A landscape with many valleys, sampled at points; each row gives a point and its height.
From any point a ball takes the steepest step (drop divided by distance) to one of its 6 nearest points. It stops when none of these is lower. Distance is the straight distance between rows; heights are no part of it.
gopor (h 1.38): [119 141 182 116  85 176  90 138  94 103 124 101 146 156 141  97 145  98
 120 165 140 119 163 153 113 123 140 114 129]
Dus (h 5.45): [ 69  85  78 134 175 168 168  78 132 145 163 147 143 109 135 124 122 162
  87  54 145 129 139 111  82 189 128 149 105]
Pir (h 6.82): [137 132 110 118 145 123  78 127  89 125 109  89 138  99 152 134 153  83
 118 180 125 173 169 117 142 112 147 157  94]
tun (h 7.22): [164 146 103 151 103 121  97 183 148 137 118 117 106 145 159 116 141 133
 128  92 142 197 121 113 144  99 140 129 111]
gitim (h 6.68): [140 144 144 135 135 152  69 120  75 120  99  96 135 112 137 135 163 102
 131 206 117 151 164 121 122 104 131 148  96]
Nite (h 8.28): [154 138 134 158  64 157  85 174 150 107 129 112 141 151 156 106 167 120
 109  99 138 152 136 120 126 104 171 120 123]
kulat (h 6.15): [101  96  98 163 166 104 132  68  79 154 119  97 152  90 119 210 131  52
 114 163  91  96 141 137 123 115 159 147 180]
kob (h 2.41): [114 108  65  93 137  78 106 134  89 142 126 152 134  82 118 139 161 119
 134 131 114 169 101 126 145 103 107 113 146]
sotuz (h 3.08): [104 104  90 101 149  93 111 125  88 147 117 127 149  95 121 160 160  82
 143 147 101 153 123 123 136 110 135 133 174]
zosob (h 8.87): [160 136 152 156  81 127 117 171 170 113 137 130 118 169 153 100 135 119
 114 101 144 157 122 100 131 107 154 106 118]
turi (h 5.72): [166 185 141 200 103 120 125 145 183 124 132 156 122 184 139 143  99 145
 118  92 149 131 120 119 151 133 160  96 124]
sali (h 7.47): [155 144 114 144 130 129  99 194 109 123 112 100 135 131 145 100 166 103
 106 140 129 187 128 105 149  99 141 136 120]
kapob (h 1.88): [ 71  65  71  99 166 127 152 119 118 137 142 168 140 104 146 128 125 174
 135  86 156 127 125 125  76 166 117  69 129]
lide (h 3.34): [132 110 208  93  80 168 116 129 108  82 113 110 111 114 111  96 142 130
 136 195 126  97 158 179 114 112 105  87 144]
Nabu (h 3.68): [136 142 213 172  68 140 165 131 180  97 138 171 100 126 109 112 118 167
 162 135  85  81 157  61 144 139 110 170  90]
boda (h 4.54): [131 106 199  83  53 177 125 139 118 105 127 135 146 129 129  76 124 126
 110 118 124 115 196 161 115  94 132 127 140]
debot (h 5.47): [144 148  84 127 154 100 152 143 131 149 115 130 107 108 147 122  73 162
 140 101 147 157 100 134 143 140 124 111 117]
Gipag (h 7.39): [108 159 114 107 201 137 179 100 180 100 149 142 126 121 103 113 107 153
 120  82 169 117 113 159 125 140  98 194 118]
sor (h 3.14): [165 172 225 148  96 130 159 107 159 127 143 174  91 169  76 116 110 176
 177 177  80 120 171  77 142 142 113 206 101]
kezed (h 7.35): [142 152 127 136 178  96  81 125  84 134  82  83 137  97 134 142 155  76
 136 192 118 137 153 117 126  99 163 163 118]
tul (h 5.48): [136 157 142 145 144 154  85 102  88 111  92  67 117 114 141 115 140  91
 140 213 111 112 141 112  97 130 122 115 100]
kuge (h 5.46): [ 98 105  78 106 173  89 172 128 124 151 118 155 121 133 139 112 107 185
 142  82 154 154 107 127 138 145 112  88 141]
sizi (h 1.08): [151 123 215  95  68 169 112 115 103 120  80 124  95 130 101 116 138 122
 154 212 108 123 142 167 138 123  76  85 129]
golif (h 2.86): [121 110 217  80  65 160 149 129  82 125  80  88  98 130  98 101 116 123
 165 209  78 115 121 176 130 125  79  80 136]
sufeg (h 3.99): [164 150 194 176  70 154 173 133 190 126 143 166  90 149 127 115 117 158
 145 116  91  73 142  76 150 142 148 139 116]
toti (h 5.01): [ 87  68  72 106 159 132 167  94  94 140 159 117 164 150 161 154 124 171
 108  66 163 138 112 109  53 155 144  96 115]
Puzip (h 4.07): [ 83 108  84 140 176  89 129 119  86 177 125 119 132  70 130 178 155  67
 164 160 106 158 121 115 157  97 133 153 165]
Zaf (h 6.34): [150 113 200 112  54 166 135 152 150 112 138 135 136 122 130  90 139 146
 119 105 116 108 176 127 131 107 139 122 131]
tiru (h 7.36): [136 185 106 132 181 103 160 107 188 122 143 122 131 155  85 126  92 151
 120 125 170  96  82 153 140 144 110 183 113]
zafad (h 4.51): [140  98 207  42  61 172 109 121 109 152 102 101 106 131  88  88  74 145
 161 157 102 128 149 186 123 118  81 115 138]
tav (h 3.74): [164 172 138 171 161 111 143 101 168 125 143 124 126 202  97 141 113 138
 130 124 158  75  99 137 131 151 124 155 124]
firaz (h 6.54): [179 165 110 141 137  97 128 154 157 139 125 123 102 155 150 125  98 153
 131  86 155 156  90 119 141 120 126 112 123]
Paz (h 2.78): [104  90  69 111 158 102 122 139  97 164 128 146 138  77 122 155 158 116
 138 138  91 153  97 118 137 109 110 113 180]
Nelo (h 3.31): [ 62  89  82  83 144  82 117 105  88 141 148 141 132 118 127 156 164 140
 141 130 120 108  75 101  90 147 103  51 149]
Peb (h 3.51): [ 69  90  55  89 145  85  95 112  96 144 162 143 153 107 119 188 185  83
 117 135 108 111  86 109 104 135 120  83 162]
Mugim (h 6.28): [ 79 116  90 106 195 171 196  95 171 115 160 173 138 118 131 118 132 161
  99  87 169 125 138 148 124 179 122 156 130]
rebog (h 7.41): [148 162  87 117 193 109 174 111 156 125 125 140 113 134 125 105  76 165
 127  95 177 119 118 163 150 151 116 150 119]
Punu (h 5.65): [ 79 103  95 131 176 159 196  86 171 113 191 160 136 112 112 136 142 143
  75  74 159 137 138 100  99 205 140 169 106]
sis (h 3.36): [176 166 177 193 112 114 142 143 185 129 151 151 129 187 129 123  98 148
 112 100 145 111 104 112 151 139 138 111 108]
Sibik (h 5.97): [121 107 104 150 155 108 132  99  94 132 113 114 140  85 117 170 137  67
 124 177 109 125 144 112 159 100 153 168 134]
vavo (h 3.76): [178 187 140 173 123 106 143 126 167 117 124 150 124 188 133 160 107 158
 127  84 136  97  86 138 133 159 151 122 115]
Nobi (h 4.78): [104  82  85 128 159 103 118  82  87 151 127 124 171  79 122 188 160  67
 130 182 105  92 124 147 135 117 142 129 181]
Kovif (h 2.92): [138 126 194 111  70 184  96 160 109 106 128 110 132 159 120 101 117 138
 124 157 114 131 180 161  98 126 145 115 139]
geg (h 6.50): [163 160 112 162 152 107 122 126 157 130 111 121 109 163 133 121  87 152
 137  82 160 139  99 128 146 132 128 123 123]
Mebud (h 5.58): [140 135 193 154  79 132 130 136 198 123 139 152 114 151 143 100 124 150
 136  78  93  89 175 104 140 111 145 120 145]
Napu (h 2.80): [155 103 213  98  58 156 122 127 101 133  87 112  77 125  89 124  73 123
 156 201  80 137 115 165 157 111  70  88 149]
Disit (h 5.02): [ 78  96  71 116 161 150 175 104 117 135 145 157 135 107 132 155 100 171
 117  71 170 123 154 140 112 177 139 137 125]
feso (h 7.15): [133 131 191 166  59 159 114 152 173 104 139 143 123 152 147 107 127 145
 109  77 108 112 145 107 138 124 163 122 148]
mizal (h 8.52): [153 177 101 108 205 127 155 109 172 107 143 149 144 144 105 100 115 141
 120 103 189  98  81 155 135 156  97 185 115]
sofop (h 5.57): [153 123  89 113 125 124  76 168  97 147 113 102 144 115 133 121 148  83
 116 137 140 189 120 129 127  91 144 148 129]
zegak (h 8.02): [120 127  95  96 182 124 192 107 153 130 112 154  89 117 127 112  88 179
 129  62 184 125 113 150 130 144 113 138 129]
mulir (h 6.02): [162 170 111 141 172 120 156 125 166 118 136 122 126 169 103 116  81 162
 133  97 176 113  93 153 128 156 125 146 112]
puzu (h 5.71): [102 108  82 152 169  98 128  85  93 157 105 121 140  85 112 197 137  59
 117 180  98 121 139 135 147 109 162 150 157]
vesu (h 8.39): [135 135 213 121  62 149 122 150 175 156 150 137  99 104 106  75 100 159
 142  82  89  70 165 116 120 117 115 159 120]
Libel (h 3.03): [ 70  93  72 113 154  80 112 137  92 139 141 136 159  95 129 159 180 123
 124 130  96 134  84 115 111 127  95  67 171]
vere (h 3.25): [160 159 210 163  91 120 162 115 166 147 142 177  86 155  96 119 118 167
 188 161  83 108 167  76 129 147 118 186  87]
zotok (h 2.61): [144 163 193 168 126 120 172 107 166 112 135 183 121 203  80 140 139 145
 149 142 120  83 133 105 155 131 140 160 110]
peku (h 0.60): [165 178 172 189 137 113 148 125 158 113 147 146 143 198 101 154 101 144
 123 125 152  90 100 127 160 148 133 132 127]
Duga (h 4.88): [138 113 189 137  48 181  95 182 144 116 153 128 136 155 148  94 146 130
 121 111 126 113 184 125 125  98 161 120 156]
Bif (h 3.19): [120 112  80 118 140  92 134 157  90 148 109 137 132  87 149 114 142 136
 141 127 137 190  99 109 153  98 113 117 128]
Raf (h 2.96): [109 130 190 124 105 181 104 119  84  95 105  98 122 147 126 103 152 100
 146 200 128 109 163 159  95 134 112 102 111]
rasof (h 6.46): [146 126 184 131  51 173 119 150 171 115 159 148 112 122 138  78 119 147
 126  93  88  86 171 102 141 120 142 125 125]
dasug (h 5.12): [138 135 135 128  97 164  71 182 124 106 127  98 151 133 156 104 171 105
  98 149 125 166 154 150 127  95 154 125 119]
mipif (h 5.14): [138  94 192  80  46 180 124 143 137 120 137 120 128 129 117  83 119 133
 130 119 119 110 194 170 118 104 127 127 126]
vez (h 5.10): [171 153 107 119 114 104 115 178 128 139 117 121 103 108 151 105 133 134
 132 101 129 194  77 120 154  87 125 122 126]
fuma (h 3.93): [124 143 151 139 121 164  73 125  94  98 103  92 164 133 148 104 155  86
 123 206 140 131 169 145 115 124 144 132  95]
Nuvuz (h 8.81): [158 154 126 143 107 135  98 171 142 124 121 101 129 151 162 118 140 120
  92 105 140 171 120 107 126  98 137 105 124]
dad (h 7.62): [165 156 118 157 109 118 106 174 166 132 120 114 115 169 147 116 113 154
 116  85 148 149 100 104 153 112 133 109 102]
Tesot (h 6.79): [133 148  86 122 172  96 154 140 150 124 114 130 116 133 138 107  78 166
 125  88 155 126 102 155 159 148 118 125 111]
Zefo (h 4.98): [ 85  92  47  93 148  87 112  77  94 135 157  93 149 107 118 184 174  75
 110 137  96 105  56 124  84 127 108  91 153]
nade (h 5.70): [166 173 126 147 152 112 142 137 163 125 119 123 125 172 129 140  78 152
 134  88 184 112  72 150 141 138 120 137 102]
lepa (h 3.77): [143 135  78 111 132  87 129 155 115 145 107 132 112 111 143 118 125 133
 146 100 140 186  88 116 166 111 120 117 133]
puper (h 6.66): [166 162 107 133 160  88 153 126 153 137 121 124 114 143 130 120  77 167
 143  84 171 130  92 149 159 143 131 131 102]
Ruke (h 5.38): [156 144  95 131 142 111 128 158 144 134  94 131 112 142 149 127  95 166
 124  81 152 168 101 118 161 122 123 123 114]
giv (h 3.15): [ 80  90  65 116 146  76 124 135  95 161 136 144 158  73 107 164 162  68
 125 156 102 130  89 134 130 124 120 116 182]
Lof (h 5.23): [ 73  84  89 128 183 159 168 103 133 112 189 128 158 141 156 158 160 146
  79  67 149 140 125 111  65 192 116 157  89]
fevob (h 7.34): [142 150 126 148 153 133  89 111  86 121  93  68 102  84 146 148 123  88
 139 214 134 113 164 125 115 122 130 148 105]
duf (h 3.69): [151 121  80 128 139 100 121 153 100 139 117 127 149  90 138 149 155  93
 133 143  94 187 118 129 149  99 142 138 135]
lobun (h 3.32): [ 69  87  66  94 148  86 153 133  91 150 117 172 141  83 144 147 148 141
 143 110 139 157  92 109 120 145 113  75 142]
peper (h 3.64): [120 139 140 131 118 155  82 122  70  98  79  91 130 136 149 108 153 115
 127 206 151 108 165 145  86 128 128 122 108]
nerir (h 4.53): [ 72  83  80 110 183 149 174 116 100 129 187 154 143 145 143 171 138 174
 110  72 147 116 138 111  81 168 139 145  96]
dubot (h 4.94): [135 141 152 134 113 154  71 151  98  96 113  94 137 136 137 119 157  90
 115 175 137 155 155 143  95 116 154 137 107]
Senu (h 3.63): [127  99 206  94  60 163 130 122 116 125 122 127 116 141 108 106 118 147
 151 186 102 124 172 194 133 102 109  83 155]
feran (h 3.82): [ 63  90  69 103 143  95  99  85  95 125 156 118 140  95 122 175 175 106
 111 134  81  89  55 117  72 129 105  80 165]
Rop (h 5.29): [173 148 172 194  76 137 133 135 189 135 135 134 125 168 128 125 119 133
 108  97 130 112 126  94 147 129 147 100 131]
bera (h 9.01): [147 112 210  87  74 180 103 144 167 134 140 124 112 117  95  77  74 147
 147 105  76 107 186 143 123 116  99 145 129]
Nam (h 6.14): [ 72 108  73 106 183 139 192  97 173 117 166 164 153 108 128  95 129 151
 113  89 168 109 127 128 124 189 127 171 137]
zamud (h 4.59): [124 130  94 120 144 108 110 136  87 136 117 110 139  96 140 143 151  74
 134 178 112 167 139 129 153 118 133 150 130]
ketag (h 5.17): [ 85  90  79 138 151  90 117  84 103 137 145 119 161  99 111 208 149  53
 111 120  95  98 101 129 122 126 131 129 178]
totu (h 7.02): [122 129  99 139 181 104 113  84  90 153 101 106 126  86 147 181  89  69
 137 194 101 124 171 106 134 124 166 173 129]

Call two points neighbours if one is among the 6 nearest of the other. Go from one point of each pair to the other, from neighbour to neighbour, staying as low as possible. Name the highest point that can't be avoided.
kob / gopor -> sofop
kapob / kob -> Nelo
peku / kob -> Zaf

Where does a ball stop that starts at each point below?
rebog -> peku
mizal -> peku
Zefo -> kob
